Points on a hilly landscape, in no order, each with its height.
From any point a climber steps to the highest of the 2 points nearest to it. It stops when none of these is higher. Distance is the straight distance between rows; heights are no part of it.
Q484 height 46.1: [-23  13  -1  21 -22   1  34   5   7  27 -43   4 -28 -27  21   5  29 -42
 -18 -26 -19   1  12  55  11 -19 -20  -5]
Q674 height 16.7: [  3  -4 -30  12   3 -23  27  -6   9 -11  15 -56 -44   6  18  33 -17  -7
 -22   2 -13  65  27   5   9  28  -2  -3]
Q186 height 66.1: [ -9  25 -29  24 -25  27 -16   8 -37 -11  27  17  34   3  28 -12 -15 -17
   1 -21  20  -4  12 -24   9 -11  41   8]
Q210 height 53.8: [ 42 -32 -18 -20   0  10  16  -2  27  11  42 -31   7  25  28   1 -30   5
   9  -1  12 -28  34  28  35  -8   0  -5]
Q598 height 74.1: [ -4  22  12  -3  14 -10 -14   7   5  22 -22  29   4  24 -40  -6  69  21
  -4   3  -6  -3 -15  11 -18 -20  21  15]
Q101 height 52.0: [ 33  26  39 -42 -48 -19  38  11  47  -6 -40 -10 -59 -19  -5  13  -9  29
  10  19  17  18  -9  13 -11  12 -20 -29]
Q367 height 24.0: [  2  11   7  37  16  -8  -1  22 -10 -36  29 -34  45  29 -33  27   3  -9
  10   7  10  35 -26   1 -19  48   7  -1]
Q700 height 33.9: [ 18  -1  40  39  28   3  -9  -3  32 -41  17 -41 -64   2 -12  35 -42  11
 -18   1 -22   1   5   2  -2 -12  -6  14]
Q748 height 19.1: [  3  11 -51 -11 -35 -24  29   6  13  43  -6  14 -31 -25   7  -2   0 -11
 -23 -12  -2  67  44  17  21  -7  -5  -9]
Q570 height 43.4: [  7 -44  31 -26   2  11  -2 -17   0 -25  -3 -56  -1 -15   9  31 -20  -1
  29   7  16 -13 -11  33 -25  24 -27 -21]
Q168 height 28.8: [ 49  27  37  17  12  12  16   6  46  10  -1 -27 -69   0  -4  23 -52   2
  -9  11 -16 -17  -1  -6  -1 -16 -17  15]
Q816 height 34.9: [ 68  18  23   3  -5 -22  10  -7  78 -11  21   3 -48  26   1 -17 -24   7
   6  -5 -26 -14  31 -36 -10  -8  -8   7]
Q623 height 73.4: [ 11  32  -7 -33 -18 -38  19  17  45   7  15  15 -42 -14   3  -1  -2  15
   5 -21 -10  82  27 -23  -2  19  11  -4]
Q627 height 53.0: [ -7   6   3 -16  16  21  -2 -10 -31  15 -26 -35   4  -8 -12  44  13  -2
   4  16  39  24 -45  39 -19  18   5 -13]
Q737 height 6.4: [ 45  12 -27 -35   0 -17  28 -16  24  43   3 -34 -20  11  -7  30  11 -10
 -10  37  -5  41   7  17  -5  11   0   5]
Q566 height 23.0: [  0  10 -12  33 -25 -48  45  14  46 -17   7  31 -27 -18  17 -30  15 -37
 -26 -52 -13  59  36   2  10  10   6 -17]
Q877 height 35.6: [-24  25   5  27 -21  -8 -16  -1 -31  -8 -32  20 -12 -22  17 -14 -29 -24
 -16   0 -30 -27   4 -45  26  -6  -4   4]
Q858 height 12.0: [ -8  33   5  38  14  14  11  14  36  29 -23  26 -66   6   3  -2  47 -24
 -20 -20 -31  37   5  43   4 -28  -2   4]
Q786 height 62.2: [-56  47  31  30   2  10   7   1 -26   7 -41  10 -27 -28  23   6 -18 -19
 -17 -24 -27  35 -16  -3  10 -10 -16  -1]
Q989 height 32.9: [-21  -9  -4  16  -3 -10 -14   8  -3 -41  27 -10   2  -2  21   1   1 -16
   6 -12   8  40  12 -27 -19  47  33   7]
Q596 height 8.6: [ 32  36  24  22  11   8   8 -17 -17   3 -43 -14 -47  19 -11  17  29  -4
 -44  32  12   4 -33  68  16  16  -6  -3]
Q274 height 48.5: [ -8 -32 -17  -7  11 -20  12  -6   4  10  -9  -7 -33 -24   0  14 -10 -59
  -7 -15 -19 -15  37  22  15  -1 -36   8]
Q955 height 51.4: [ -8 -44  18   5  64  10 -26  -9  -5  -2 -11  25 -13  -2 -16  -5  -3 -15
 -10   8  -3 -69 -19 -29  -4  -1 -23   7]
Q656 height 63.0: [-10  10 -14   8  13 -12   3  23 -26  -2   6   7  36   7 -15   3  30 -27
  -6 -12  -5 -11 -20   0 -10  19  -4  25]
Q795 height 50.1: [-25  10 -22 -23   5  20  12  -5 -13  32   1 -43  -1  -3   0  34  21  -2
  -3 -15  26  57  -8  34 -27  24  13   9]
Q833 height 41.9: [ -4 -69 -26 -36  52   3 -10 -17 -19 -10  20  12 -13  12  33  -7  12 -13
  26  -2   4 -30  12 -44  11 -21   2  -2]
Q954 height 26.1: [-38  14   0  22 -62 -32  38 -12   7 -14   5  36   1 -30  33 -29  23 -33
 -17 -52 -19  37  41 -22  19   7   5 -17]
Q247 height 71.3: [-14 -62  29 -19  52  35 -24 -19  -8 -26  10  -2  25  -6   3  -6  18  23
  44  -7  18 -21 -40 -15 -29  -9  -9  -9]
Q46 height 62.6: [ 30  43  10 -12 -50 -22  42  16  66   2  15  -8 -32 -29   9   1 -26   4
  10 -13 -20  55  24 -10 -12  17  -6  -5]
Q396 height 10.5: [  8  45 -14  26  -4   0  17  -1   3  26 -45  10 -57   5  -8  18  39  -1
 -41  12  -6  26 -11  51   2 -15   0  -5]
Q885 height 46.8: [ 12 -48  44   0  22  24  -3  12  46  -8  44  -3  23  53  20  -8 -13  18
   3 -10   2 -62  11  19  -4   0 -24 -14]
Q790 height 28.0: [-35  -8   3  32  24  -3  10   1 -33 -13 -12 -29  -5   6  -7  31  23 -27
 -36  -1 -37 -39  10  24   2  23 -29  19]
Q123 height 45.7: [-14 -19 -19 -37  11   7  18   1 -22  26  -2 -15  -4  -1  12   1  21 -44
  -1 -22   4  -9   8  39   5  -4 -20  14]
Q523 height 56.9: [ 11   1  16 -25 -24  14  10 -22 -10  17 -29 -29   8  -8 -14  16 -11  41
 -10  21  33   7 -31  21  -3   0   7 -15]
Q185 height 14.3: [ 62  -2  -9  25 -22  -8  21 -17  26 -24  52 -32  45  26   0   9 -18  30
  -2  31   2 -11  34 -16  10   9  15 -10]
Q508 height 50.2: [  8 -45   8 -17 -12  19  24  10  23   8  25 -15  35  37   1  -4 -13  13
  10  -2  10 -50  13  46  19  -7 -22  -9]
Q753 height 60.8: [ 54  18  -1 -10 -28 -27   1  -7  50   3  53   1  16  25 -16 -23   1  34
  27  21  -7   0  30 -42 -13   2  23  16]
Q516 height 36.1: [  8  -3 -23   6  30 -20 -19   9 -37   1 -24   3  -6 -15 -22  14 -10 -69
 -29   5 -10 -30   0  -9  13  27 -26   2]
Q395 height 55.3: [-17 -15   0  34  65  19 -34   6 -24 -26  13  15   6   4 -10  -4  15 -31
  10   0 -10 -60  -3 -43  -2 -10  -7  26]
Q392 height 45.0: [ 23   1 -24   2 -31 -16  12  20  16   6  46   3  36  21 -14 -17  29  16
 -15  -9  -7  -1  34  25  12  -8  22  17]
Q102 height 56.3: [  4 -55  -9 -17  44  33   5   4 -45 -33  18  -8  54  -2   0   4  13 -22
  26  16  26 -45 -31 -15   2  12 -29 -24]
Q854 height 72.4: [ 25  -4  23 -17  -8 -31   1 -14  58  -4  28  -3 -16  31 -19  -5   3  63
  25  29  -4  -1   4 -41 -25  -8  11   0]
Q96 height 58.0: [-39 -25  -1 -30 -19 -22  -2 -10 -32 -19  -8  33  34 -25  -6 -16  30   7
  32   4  -9 -17  -4 -28 -25  27  -6   5]
Q536 height 47.4: [  1 -18 -15 -14  -4 -29 -24 -15 -28 -22  -6  22  29 -32 -30 -15   2  35
 -10  36  17   7 -27 -62 -22  31   3 -17]
Q130 height 13.3: [-10  37  37  13  15   8 -11  12  25   0 -34  20 -72  -8  -1  -5  15  -3
   1 -36 -20  32  -7  19   7 -47  18   7]
Q702 height 77.1: [-12 -32  29 -12  38  32 -26 -30 -14 -10 -32  -7   4 -25   3   1  12  38
  17  16  18 -19 -57  10 -30  -4  13 -10]
Q180 height 63.8: [-40 -21  16   2   7 -38 -19 -12   4 -33  -1  28  -9   2   8 -20  39 -19
  17 -24 -32 -18  15 -27  -8   8 -10  18]
Q427 height 19.8: [ 27   2   0  17  13  -9  -3   2  13 -16  41 -41  24  14 -25  39   6  22
   9  31   0  52  -9 -12 -15  24  15   2]
Q375 height 70.2: [-13   2  30 -13  21 -37 -20 -11  19  -3 -20  50 -30   7 -35 -33  41 -19
   8 -14 -26  -8   8 -24  -8 -12  -6  23]
Q272 height 80.5: [-10  43   7  59  10  20 -24  25 -30   4  -6  16  20   1 -12  -4 -11 -14
 -14 -10  -6 -27 -28  -2  -6 -26  19  12]
Q961 height 66.8: [ 30  13 -32 -36  41   3 -19  13  -9  61   1  16  10   1 -22   4  -3 -14
  -1  14  24  25 -18  12  13 -19  14  19]
Q443 height 29.1: [ -4   0  -9  25   3  10 -35   9 -28 -50  18 -19  35  -1   2  20 -17 -27
  17  -3  33  40 -14 -31 -21  47  10  -6]
Q111 height 40.3: [-10 -38  -3 -17 -10  12  16  -4 -27 -12  13 -44  38  -5 -10  33  16  23
  23   7  38 -12 -12  22 -23  22 -12 -28]
Q708 height 72.5: [ -6  27  -8  43   7  27 -34  13  -7 -10  17   2  13   6   9  -7 -36   5
   3 -20  13  26 -15  -7   0 -22  36   9]
Q850 height 31.9: [ 49   7   1 -40 -12 -43  -1  -9   7  -2 -51  16 -27 -10 -32 -10 -17 -22
 -22  21  11  -6 -17  -3  17  24 -21  -7]
Q951 height 18.7: [-41   8 -26  39 -12  -1  -3   2 -55 -44   2  12  61 -14   1  14 -21 -10
  -5  24   0 -10 -18 -44   4  45  -1 -12]
Q87 height 52.3: [-39  14 -31  34 -13 -21  41  -8 -10  -8 -24 -20 -23   1  47  -6 -15 -47
 -41 -24 -36  37  37  -8  34  40  -8 -11]
Q116 height 81.5: [-21  -4  20  -3  26  47 -22 -20 -44  13 -16   0  17  -5   2  16  -8  43
   7  14  20  -1 -31 -10 -20 -29  18   4]
Q248 height 54.6: [-25  -2  28  29 -42 -14  20  11  21 -31  -2 -34 -27 -11  27  -9  -7 -15
  -4 -48 -20  18  34  24   1   9  -6  -2]
Q132 height 30.5: [-29 -15  41  27  22  50 -15 -14 -10 -12 -22 -27 -22 -18   7   6 -22  -9
   9 -26  -4 -45  -7  17  -3 -17 -12   1]
Q21 height 23.1: [ 68  -2 -12 -36   8   3 -23 -17   3   8  19  19  47  13 -13  -3 -46  13
  30  43  35   8 -28 -43 -10  22   5 -12]
Q879 height 65.1: [-66  49   6  26 -13  23  15  22 -29  22 -33  -1  21 -18  31 -15   2 -14
   8 -21 -21  34 -20  23  -3   8  -4  10]
Q345 height 14.8: [-67  24  49  25   6  21 -11   4 -14   9 -27  13 -18   0   7   1  37  -3
   9  -1 -35 -33 -27   7  -2 -13  -4  19]
Q353 height 43.2: [-45  49  -9  30 -59  -1  30   6   1  13 -43  26 -21  -5  11  -8   8  23
 -28 -27 -21  27  16   7  10 -19   8 -16]
Q582 height 36.7: [ 24 -18  -2  27  55 -14 -25  -2 -21 -23   7   9  26  15 -50  25  31  11
 -20  44  -2 -19 -10 -19   5  -5  -1 -10]
Q983 height 33.7: [-50   2  11  37  -8 -24  -5 -17 -22 -24  -8   9 -26  -1  19   0  -1 -25
 -16  -8 -63 -40  22 -18  33   5 -29  12]
Q148 height 29.6: [ 38 -72  -2 -22  31 -28 -21 -21  12 -24  28   2  -4  14  -3 -23 -18  19
   1  12   2 -27   0 -41   4  12  -7 -11]
Q493 height 60.3: [ 48  15 -19   0  -5  31  21   5  31  36  65 -18  42  14  23  -5 -22  24
  31  -8  18  10  15  15  -4 -19  25  15]
Q104 height 37.0: [ 50 -40  -5 -27   1 -35 -22 -11  11 -29   8  18   6 -15 -31  -3 -24  46
   3  41   9  -3 -14 -42  -8  21  -5  -8]
Q912 height 29.5: [-52   8 -21  -6 -27 -23  -3  -9 -29   5   1  47  -1  -4  15 -33  12  -1
   8  -7 -22  -2  36 -67  19   3  12   4]
Q742 height 31.6: [-13  -3  29 -10  -1  24 -22   0 -14  -3 -41  -2 -18 -39   9  -6 -45 -15
  29 -24   6 -13 -10  22   1 -16 -19  -3]
Q80 height 6.8: [ 10  21  18 -14 -12  -2  10 -13 -31   5 -70  -5 -46 -20  -1  10  16  -2
 -38  18  27   4 -25  47  -5  31 -15  -2]
Q668 height 80.7: [-21  32   4   7  14  18 -20  21   3  35 -14  39  18  27 -21 -27  35  18
 -12 -20   2 -30 -25  27 -15 -43  24  31]
Q893 height 57.0: [ 17  43  17 -18 -72  -2  41  12  55   6 -11 -13 -37 -20   0  18 -29  31
   8   0   5  44  15  32  -9  -4  -8 -12]
Q557 height 42.7: [ 26 -28  37   8  39  31 -24   9  46 -10  56   4  15  46 -10 -23 -14  12
  24  -7  -7 -43  -4 -12  -5 -17   2  11]
Q931 height 54.4: [ 16 -22  17 -11  24  18  -4 -19  15  15  13   7  11  38  -8  -4  25  53
  14  15  12 -24 -10   5  -6 -44  -1  -4]
Q330 height 26.2: [-34  17   8  63  -7  -3  -8  12   1  -7   7 -19  -9  19   5   0   9   5
 -19 -25 -28 -14  10  23  -7  -5   7  17]
Q779 height 17.5: [ 15  21 -46 -26 -58 -34  36  16  33  34  20  17  -3 -10   7 -15  24   9
  -8 -15  -3  46  38  24   0  22   6  -9]
Q644 height 58.3: [-49  21   5  44 -21  -4  13   1  -7 -20 -22 -26 -37  -9  43  -2 -29 -14
 -22 -36 -27  31  19  -9  21   4  -1  -8]
Q764 height 31.8: [-45   6 -12   5 -25 -36   4 -16 -26  -3  -2  23   3  -5  -7  -8  23   9
 -12  20 -46 -33  16 -33  12  24 -19  12]
Q692 height 5.5: [-16  34   3 -25 -44 -12  20  -4  -3   5 -63   0 -30 -24  -9   7  13  -4
 -10   0   3   8  -8  41   2  31 -13 -29]
Q897 height 40.1: [  2  -1   7 -11  24  26  16  -5  31  26  -2 -35 -63   3  10  37  16 -11
  11   1 -11  26   5  58 -19 -14 -11  19]
Q699 height 46.9: [  4   0  37 -48 -48  -3  16  -6  22   4 -56  27 -40 -17 -11  -8   1  39
   8  -3  22 -11  -8  16   1 -14  -6 -38]
Q935 height 10.9: [ 41   7 -46  -5  24 -26  16  13  16  14  21 -40 -43  19   6  26  -2 -21
 -39  18 -15  56   8   2   4  27   0  19]
Q91 height 27.1: [ -1   4   0  22  33  34 -33   4 -34 -24  -8 -20  11 -15  -7  12 -43 -36
   7  17  17 -20 -32 -18  -4  -1  -9   4]
Q594 height 50.7: [-12   4 -46 -14 -25   3   5  23 -42  17  18   9  44 -20  31 -20 -14 -48
   9 -10   8 -18  21   1  23  14 -12  17]
Q579 height 18.8: [  5 -13 -13  -9  -8  26  14  14 -44   9  -8   1  59  13 -11  -9 -14   6
  -2   1  34 -59 -14  12  18  -6 -14 -17]
Q980 height 4.3: [ 48   9 -31 -46  -3 -23  25 -17  20  49  -5  13 -17  36 -31  10  18  21
 -12  39  15   7  14  13   5 -15   6  -8]
Q497 height 70.3: [  0   1 -27 -20  34  17  11 -16 -63  45 -22  14   5   7   2  15   7 -12
 -22  32  -1 -53   5  -9  25 -23  -8   5]
Q2 height 49.1: [ 37 -35  13 -45  30   9   3  -7   8   8  -3 -25 -10   4 -20  25  -9 -20
  11  21  22 -14  -9  33   0  31 -32  -8]
Q618 height 77.7: [-22   6   1 -14  38  44  -3 -27 -62  29 -28  17  27 -11  16  25  29  41
 -10  61  14 -15 -42 -17   2 -10  -3 -12]
Q662 height 69.4: [ -8  21 -19 -23 -23   4   2   8  35  39   2  33  12  -1   4 -24  13  16
  30 -27  16  48   4  23 -14 -21  30  16]
Q913 height 17.1: [-44  13   2  51 -18 -13   1 -11 -41 -29 -15 -17  24   3   7   5 -16   8
 -22  15 -32 -15 -25 -32  -4  50 -13 -14]
Q18 height 56.2: [ 14  17  20  -5  24 -36 -37   4  15 -18 -17  33 -46   2 -33  -9   8  -6
 -18   4 -14  -1 -22 -31   1 -16   9  -8]
Q773 height 30.9: [-20  -3 -14  17  33 -16 -11 -14 -48  -9 -17 -14 -18   7   4  20   3 -37
 -28  28 -27  -8 -17 -22  15  22 -18   8]
Q189 height 38.6: [ 26  -6  39  23  25  15 -18  -1  34 -15  35 -21 -14  12 -15   7 -28   1
   7   0  -6 -15  -2   5 -16 -17  -3  15]
Q310 height 55.5: [  7  14 -19  33 -52   5  -4  -5  -6 -23  17 -17   9   4  12 -11 -39  21
 -23 -19   4   5  41  10  24 -13  38   0]
Q861 height 41.2: [-41  42  34  24 -63 -25   4  16   3 -22 -28  32  -3 -14   0 -19  -3  28
  -7 -36  -9  29   8  -8  -1 -12  15 -13]
Q100 height 38.3: [-41 -42  -5   1 -20  15   7  -9 -28 -37  28 -46  25  -4  17  21   9  14
  30 -11  27  22  11   2 -30  32  10 -15]
Q487 height 42.1: [  4 -52 -27   4  62 -27  -7 -13 -36 -19  34 -12   1  23 -10  27  54   0
 -11  25 -12 -32  30 -25  12 -15   1   4]
Q312 height 29.3: [ 31   5  34   3 -14 -31   8 -19  59 -18  46 -35 -45  12  -7   0   5   6
  24  -6 -24  -1  39  -4 -20  18   4  19]
Q475 height 47.7: [-52  12 -16   8  -6  -8  34  -7 -12  25 -28 -10 -33 -16  35  17  16 -52
 -15 -25 -35  29  23  20  24  16 -26   0]
Q689 height 74.3: [ -8  12  -3  -2  15  24  -5  23   7  39  20  13  26  10  -3 -15  35   1
  11 -23   1  27 -10  38 -25 -37  33  30]
Q275 height 57.4: [ 34  12 -20 -43  -4 -34  -7   1  37   3  45  20 -21 -12 -11  -8 -10  -5
  -8   3   1  52  36 -50   1   9  28   7]
Q401 height 35.9: [-13  11   5  26 -22   8  20  35  49  20  -4  15   0 -45  12 -19  -9 -19
  13 -40   6  20   3  48  -2 -34  -2  25]
Q707 height 60.6: [ 24 -40  10 -51  16  -6   3  -5  42  19  31   2  13  43 -13 -17  20  49
  36  16  -5  -8  -2 -12 -14  -3  -4  -6]
Q99 height 27.6: [-34  21  -9 -16 -36 -16  11  -8 -10  15  -3  53  -1 -13  19 -24  31   2
  -6 -43 -10  30  38 -16  12 -12  10   2]
Q173 height 19.5: [  7  11  -6  51  -5 -31  27  25  50  -6  -9  16 -23 -26  16 -25  -4 -56
 -25 -36 -26  42  13  43  17   3 -14  15]
Q999 height 44.7: [ 51   5 -11 -21  11 -32  -9  -5  47   0  28   8 -46   3  -2 -16 -32 -10
   4  11 -17  12  34 -31  20  -2  16  15]
Q144 height 14.2: [-41  17  36  29  33  26 -19  -1   0  18 -15   3 -34  11   6   9  13 -18
   2 -31 -23   0  -4  21  -9 -49   0  27]
Q924 height 34.8: [-16  15  12   5 -49  13   5   7  19  15  -6  20  23 -39  27 -36 -23 -22
  35 -55  17  23  14  20  -6 -40   7   0]
Q718 height 42.5: [-10  13  36 -31 -38 -25  -6   6   5 -33 -57  30 -38 -29 -24  -3  -2  29
  -7  -8   3  19 -26 -13  -4  -3   7 -26]
Q548 height 27.0: [-47  -1   7  55  21  32   0   2 -25   2  19 -20   6  10  15  17  10 -25
 -24 -25 -31 -53  28  15  15   4 -18  11]
Q842 height 44.8: [-35  32 -12  29 -38  -1  32  19  -5  40 -39  31  16 -15  22  -7  21   0
 -24  -9   0  17   3  45  12 -35 -12  -1]
Q882 height 37.4: [ 27   6 -39   3  36  19 -12  36 -23   1  40 -10  44   4 -12  17   4 -36
  14   0  28  32 -19 -14 -11  13  18  23]
Q856 height 43.5: [-16  41  21  10   0 -25 -20  15  -6 -31 -51  31 -43  -4 -11 -10 -23  14
 -30  -4  -7  21  -8 -46  -6   1  19 -18]
Q158 height 33.4: [  3  15  15 -28 -35  29 -13   2  21  16 -14  15  -1 -38  13 -15 -53 -19
  33 -27  27  31 -10   6   8 -20  -4  -5]
Q588 height 61.4: [ 20   5  31  10 -17   0  10 -21   0  -6 -29 -10 -11  12 -30  11  31  64
  -9  40  15  -8 -44  30 -20 -11  10 -28]
Q70 height 54.9: [  1  14 -55  22 -34 -16  11  18 -28   6 -13  18  19 -29  28 -19 -25 -37
 -25 -13  -5   0  33  -5  41  -2   1   2]
Q873 height 38.4: [-31  15   7  24 -51 -27  -9   4 -15 -40 -25  28  -6 -22   4 -34 -32  15
 -19 -32 -13  -3  20 -31  24 -12   9 -13]
Q52 height 55.8: [ 53   0 -15 -39  73  28 -21   1  13  26  24  13  -8  16 -17  13  -4 -20
  29  26  25   8 -21 -22  11 -17  20  26]
Q759 height 46.0: [-20 -55 -26  -5  40 -25 -23 -30 -21 -12  16  15  -3  -6  -4   5  53  21
   7  16 -22 -11   8 -51 -18   1   1   5]
Q622 height 24.5: [ 38 -21   5 -55   7   6  -5 -16  33  40 -15  48 -23  36  -7 -22  -3  63
  -3  30  16  -6 -28 -19  -4 -20   3 -30]
Q686 height 73.3: [-15  -7 -25 -16  32  33  -2 -22 -69  19 -18  -4  36  -5  24  30 -12  -2
  -5  45  21 -49 -31 -33  24 -10 -16  -7]
Q985 height 49.4: [-32 -53 -20 -20  13  -7  -8 -35 -15 -21   4  20  25  -2  21  -8  42  54
  19  17 -11 -34  -6 -58 -14 -15   6 -10]
Q309 height 44.4: [ 29 -48   1  14  79  17 -29   0 -12 -37   8  21  31  10 -25  -2   3   4
 -12  30   3 -66 -19 -26   3   1 -14 -14]
Q122 height 29.2: [-19   3  19  27  33  29 -20 -21 -38 -19 -30 -26 -23 -31  13  23 -23  -2
  -6  11  -3  -7 -36  -3 -14   9  -3   0]
Q195 height 87.2: [-31  41   1  28 -10  24 -13   0 -10  20 -17  36  10  14   0 -16   0  15
  -5 -10 -14 -20  -8  -4   7 -44   9  17]
Q809 height 46.2: [ 21 -13 -29 -24  50  32   3  34 -38 -12  33  -6  57  13   6   9   8 -33
  34  16  39 -10 -20 -13  -3   9  -9  -3]
Q174 height 24.6: [-27   5  23  31 -16  -9 -17   4  -1 -25 -15 -20 -33  12  -9   4  13  31
 -14  -1 -20  17 -11   1 -19  -1   9  -9]
Q194 height 21.3: [  6  -3 -18  22 -18  12   0  24 -44 -35   4  -2  70  -5   1   1 -16  -4
  10   9  21 -32  -9 -16  -4   9   2 -13]
Q631 height 80.2: [-11  29   6  43  22  56 -14  22 -50   3  -7 -26  60   3 -14  20  -6  15
 -16   6   9 -19 -38   6  -2 -21   5  -1]
Q859 height 14.9: [ 54 -21  -8 -51  28  17 -23  14 -15  19 -12  24  46  19 -12 -18 -28  13
   2  50  45 -21 -47 -15  -2  11  -1 -37]
Q81 height 23.6: [ 20  14  -4 -68 -22 -22   6 -14  -1  40 -46  31 -40 -35 -19  -5  11 -13
  -8   8  23  22  -1  -2  14   7 -11 -17]
Q760 height 23.7: [ 42  26  23   8  37  20 -29  10  26   8 -22 -19 -42   5 -25   9 -37 -10
 -15  15   4  12 -32  -8   8 -17  -6  17]
Q911 height 44.6: [ 13 -15 -16 -35   5 -31 -10   3  -2  -8 -16  12   2 -10 -27 -16 -12 -43
   7   1   1 -35 -18   1   3  28 -20  -5]
Q229 height 21.2: [ -2   2   0  25  -5 -14 -12  -3 -12 -28   8 -36 -39  10   7  18 -39  17
 -28   1  -6  38  13 -14   0  11  17  -4]
Q734 height 21.1: [  7  13 -32 -37 -24   7  21 -15  -6  38 -48   9 -47 -26   6  15  -5  -8
 -22   1  21  44   7  24  28 -19  -8 -18]
Q108 height 55.6: [-13  -9  -5   0  -8 -34 -11   3 -17 -25  -8  17  33 -11 -45   3  23   6
  -6   9   1 -11 -15 -25 -18  31   2   1]
Q481 height 36.6: [ 24 -72  -3 -37  69 -13 -11 -12  21   3  37   7 -15  35   9  -2  -2   1
  -1   8 -12 -26  10 -13   7  -7 -19  -1]
Q825 height 57.2: [ 41  -5 -25  -6 -36  31  24   5  35  18  44 -19  28  -1  34 -15 -44  -2
  11  -8  19  -9  41  26  23 -16  16  21]
Q262 height 16.8: [ 35   2 -12  19  -9   4  19  -3  14  -4  49 -57  52  12 -28  35 -12  21
   5  48  17  22  20 -10   5  10  10 -29]
Q615 height 64.7: [ 18  17  -8 -36 -33  25   4   6  45  35  36  12  28  -2  37 -22 -28  22
  46 -19  23  37   9   3  -7 -23  29  10]
Q732 height 35.8: [-11 -26  -8   8 -51  -6  -7  -1   0 -44  49 -42  30 -15  19 -10   5  -9
   1 -19  24  28  29   2 -13  53  35  -9]
Q994 height 25.9: [  7  -8  47  14 -13 -35  -7  -1  52 -48  15 -21 -19  29 -41 -11  21  27
  11 -11 -28 -13   8   6 -22  14   2  19]
Q270 height 50.8: [ 35   0 -40 -21 -24 -37   5   9   9   8  61  -2  18  24 -21 -16   9   6
  10  12  11   9  41 -18   4  29  22  14]
Q727 height 52.6: [ -6  11  13  30 -22  28 -10  -3   8  -4  29 -14   4  -2  22 -24 -46  26
   4 -23   1 -21  32  11  20 -44  23  -4]
Q986 height 67.3: [  8   9  45  22  14   0  -6  -1  12   0   0  -6  21  26 -50  13  47  29
 -16  22   2   1 -30  31 -19  -3  17  -3]
Q775 height 29.7: [ 50 -15   6 -46  -8 -22  -4 -14  24  20 -16  10   9  15 -20 -11 -20  39
  11  44  17 -11 -22 -35  -7  16  -8 -14]
Q436 height 51.2: [ -4  -6  19   1   2  29 -20  -4  19  14  23   1   2  30  10 -27 -16  48
  15 -22  10 -24  16   6  -4 -46  29  10]
Q469 height 68.7: [-34  20 -19  20  -1   4  13  31 -21  26  -9   9  43  -9  21   1  26 -22
  -3 -19  -6  30 -33  21 -17  10  13  28]
Q595 height 47.6: [-29 -12 -13 -35 -30  19   2  13 -28   2  13   2  43  -6  23 -21  10  -6
  31 -22  27 -10  14   1   5  11  11   8]
Q265 height 15.3: [-82  27  16  20 -20   3  18  -1 -21  20 -17  15  17   7  16  13  50 -14
  -1  10 -52 -12 -12   6   9  16  -8  18]
Q138 height 60.4: [  7  22 -34  12 -42  -2 -11   1  -8 -14  24  13  24 -15  31 -40 -31 -24
 -23 -17  13   7  44 -14  38 -14  37   4]
Q547 height 47.3: [ 14 -30 -20 -43  40  12 -31  -4  -6   4  20  10   3  17   4   6 -12 -10
  36  11  18  10   1 -36  -4 -10   5  -5]
Q535 height 37.1: [  8  17 -13  44 -19  11  20  37  50  38  -3   3 -24 -14   5   2  -4 -24
 -14  -8  -5  32  -3  72  -9 -27  -5  19]
Q318 height 43.0: [ 42 -14  17 -34  30  14  15 -20  48  24   5 -39 -52  -2  -5  31  -8 -33
  21   7   4  11  12  34 -11   8 -32  11]
Q927 height 45.2: [ -8   3 -15   1 -58   5  20  14  16   1  24 -10  43   6  10 -26  17   7
  15 -37  13   2  27  29 -11  -2  18   9]
Q103 height 64.6: [ 13 -82   9  -5  50  35 -12 -10 -16 -25  22  -9  39  -8  20  -1 -25  16
  34  16  14 -31 -14 -13 -11  -5 -28 -29]
Q205 height 24.2: [ 19 -14 -14  15   3  27 -22  16 -30 -24   6  -9  35  -4  -5  -5 -58 -35
  20 -15  32 -39 -16  -9   7  15  -8 -11]
Q903 height 16.0: [ 38 -22 -12 -34  22  31   7  -1 -22  17   2  17  57  41  -2  -7 -10  21
   1  34  37 -42 -25   4  19 -23 -18 -29]
Q452 height 53.2: [-42 -46  -4 -22  -9 -26  -1 -25 -23   0  -6  30  52   4   8 -33  45  41
  19  10  -9 -58   2 -26  -4  -5 -21  -4]
Q302 height 51.6: [-14 -14   5 -13 -25 -15  11  -1  -1 -26   1 -21 -22 -26  21   2  -6 -45
  12 -39 -13  -5  36  31   8  22 -27 -12]
Q558 height 22.6: [  5 -33  34  17 -22 -36  -5 -10  26 -51  18 -31   4  -1 -21  -8   4  32
  22   8   2   9  -6   6 -33  37   1  -4]
Q354 height 59.4: [-21 -34  -2  12  20  -9 -20  -5  -9 -44  30   5  19   5   0 -13  24 -10
  24 -10  -9 -55  16 -20  -3   3  -6  10]
Q450 height 56.0: [ 19  -8  -1 -14  31   4   0   2  -5  11  12 -16  22  19 -35  18  22 -24
   9  20   6  -9 -15  28  -5  11  -7   0]
Q463 height 38.5: [ 12  17  10 -10 -13  22  12   3  31  40 -25 -17 -28 -12   1  19  -9  -6
  -9  -6   9  15 -13  84  -6 -28 -12  10]
Q44 height 78.6: [ 26  24 -27 -23  26   8  -9  -5 -21  45 -32  24  -5  -3  -3  -3  -6 -23
 -30   1  -1 -23  -1  13  22 -40   6   5]
Q125 height 15.9: [-67  23   4   5 -22  -4   3   3 -35   7 -21  -7  23   0  16  19  14  25
 -17  19 -23   4 -26 -21 -10  37  -3  -4]

Where does a climber stop that starts at each point below?
Q80: Q469
Q903: Q469
Q954: Q644
Q401: Q469
Q262: Q469

Call two points neighbours if one is among the 2 nearest of the other. Go from one point of each pair to the other, from neighbour to neighbour, staying as high as possible. Name the lowest point that can't be avoided.
Q644 / Q375: Q582
Q623 / Q911: Q558
Q854 / Q138: Q436
Q644 / Q96: Q108
Q195 / Q44: Q497
Q116 / Q195: Q631
Q375 / Q623: Q718
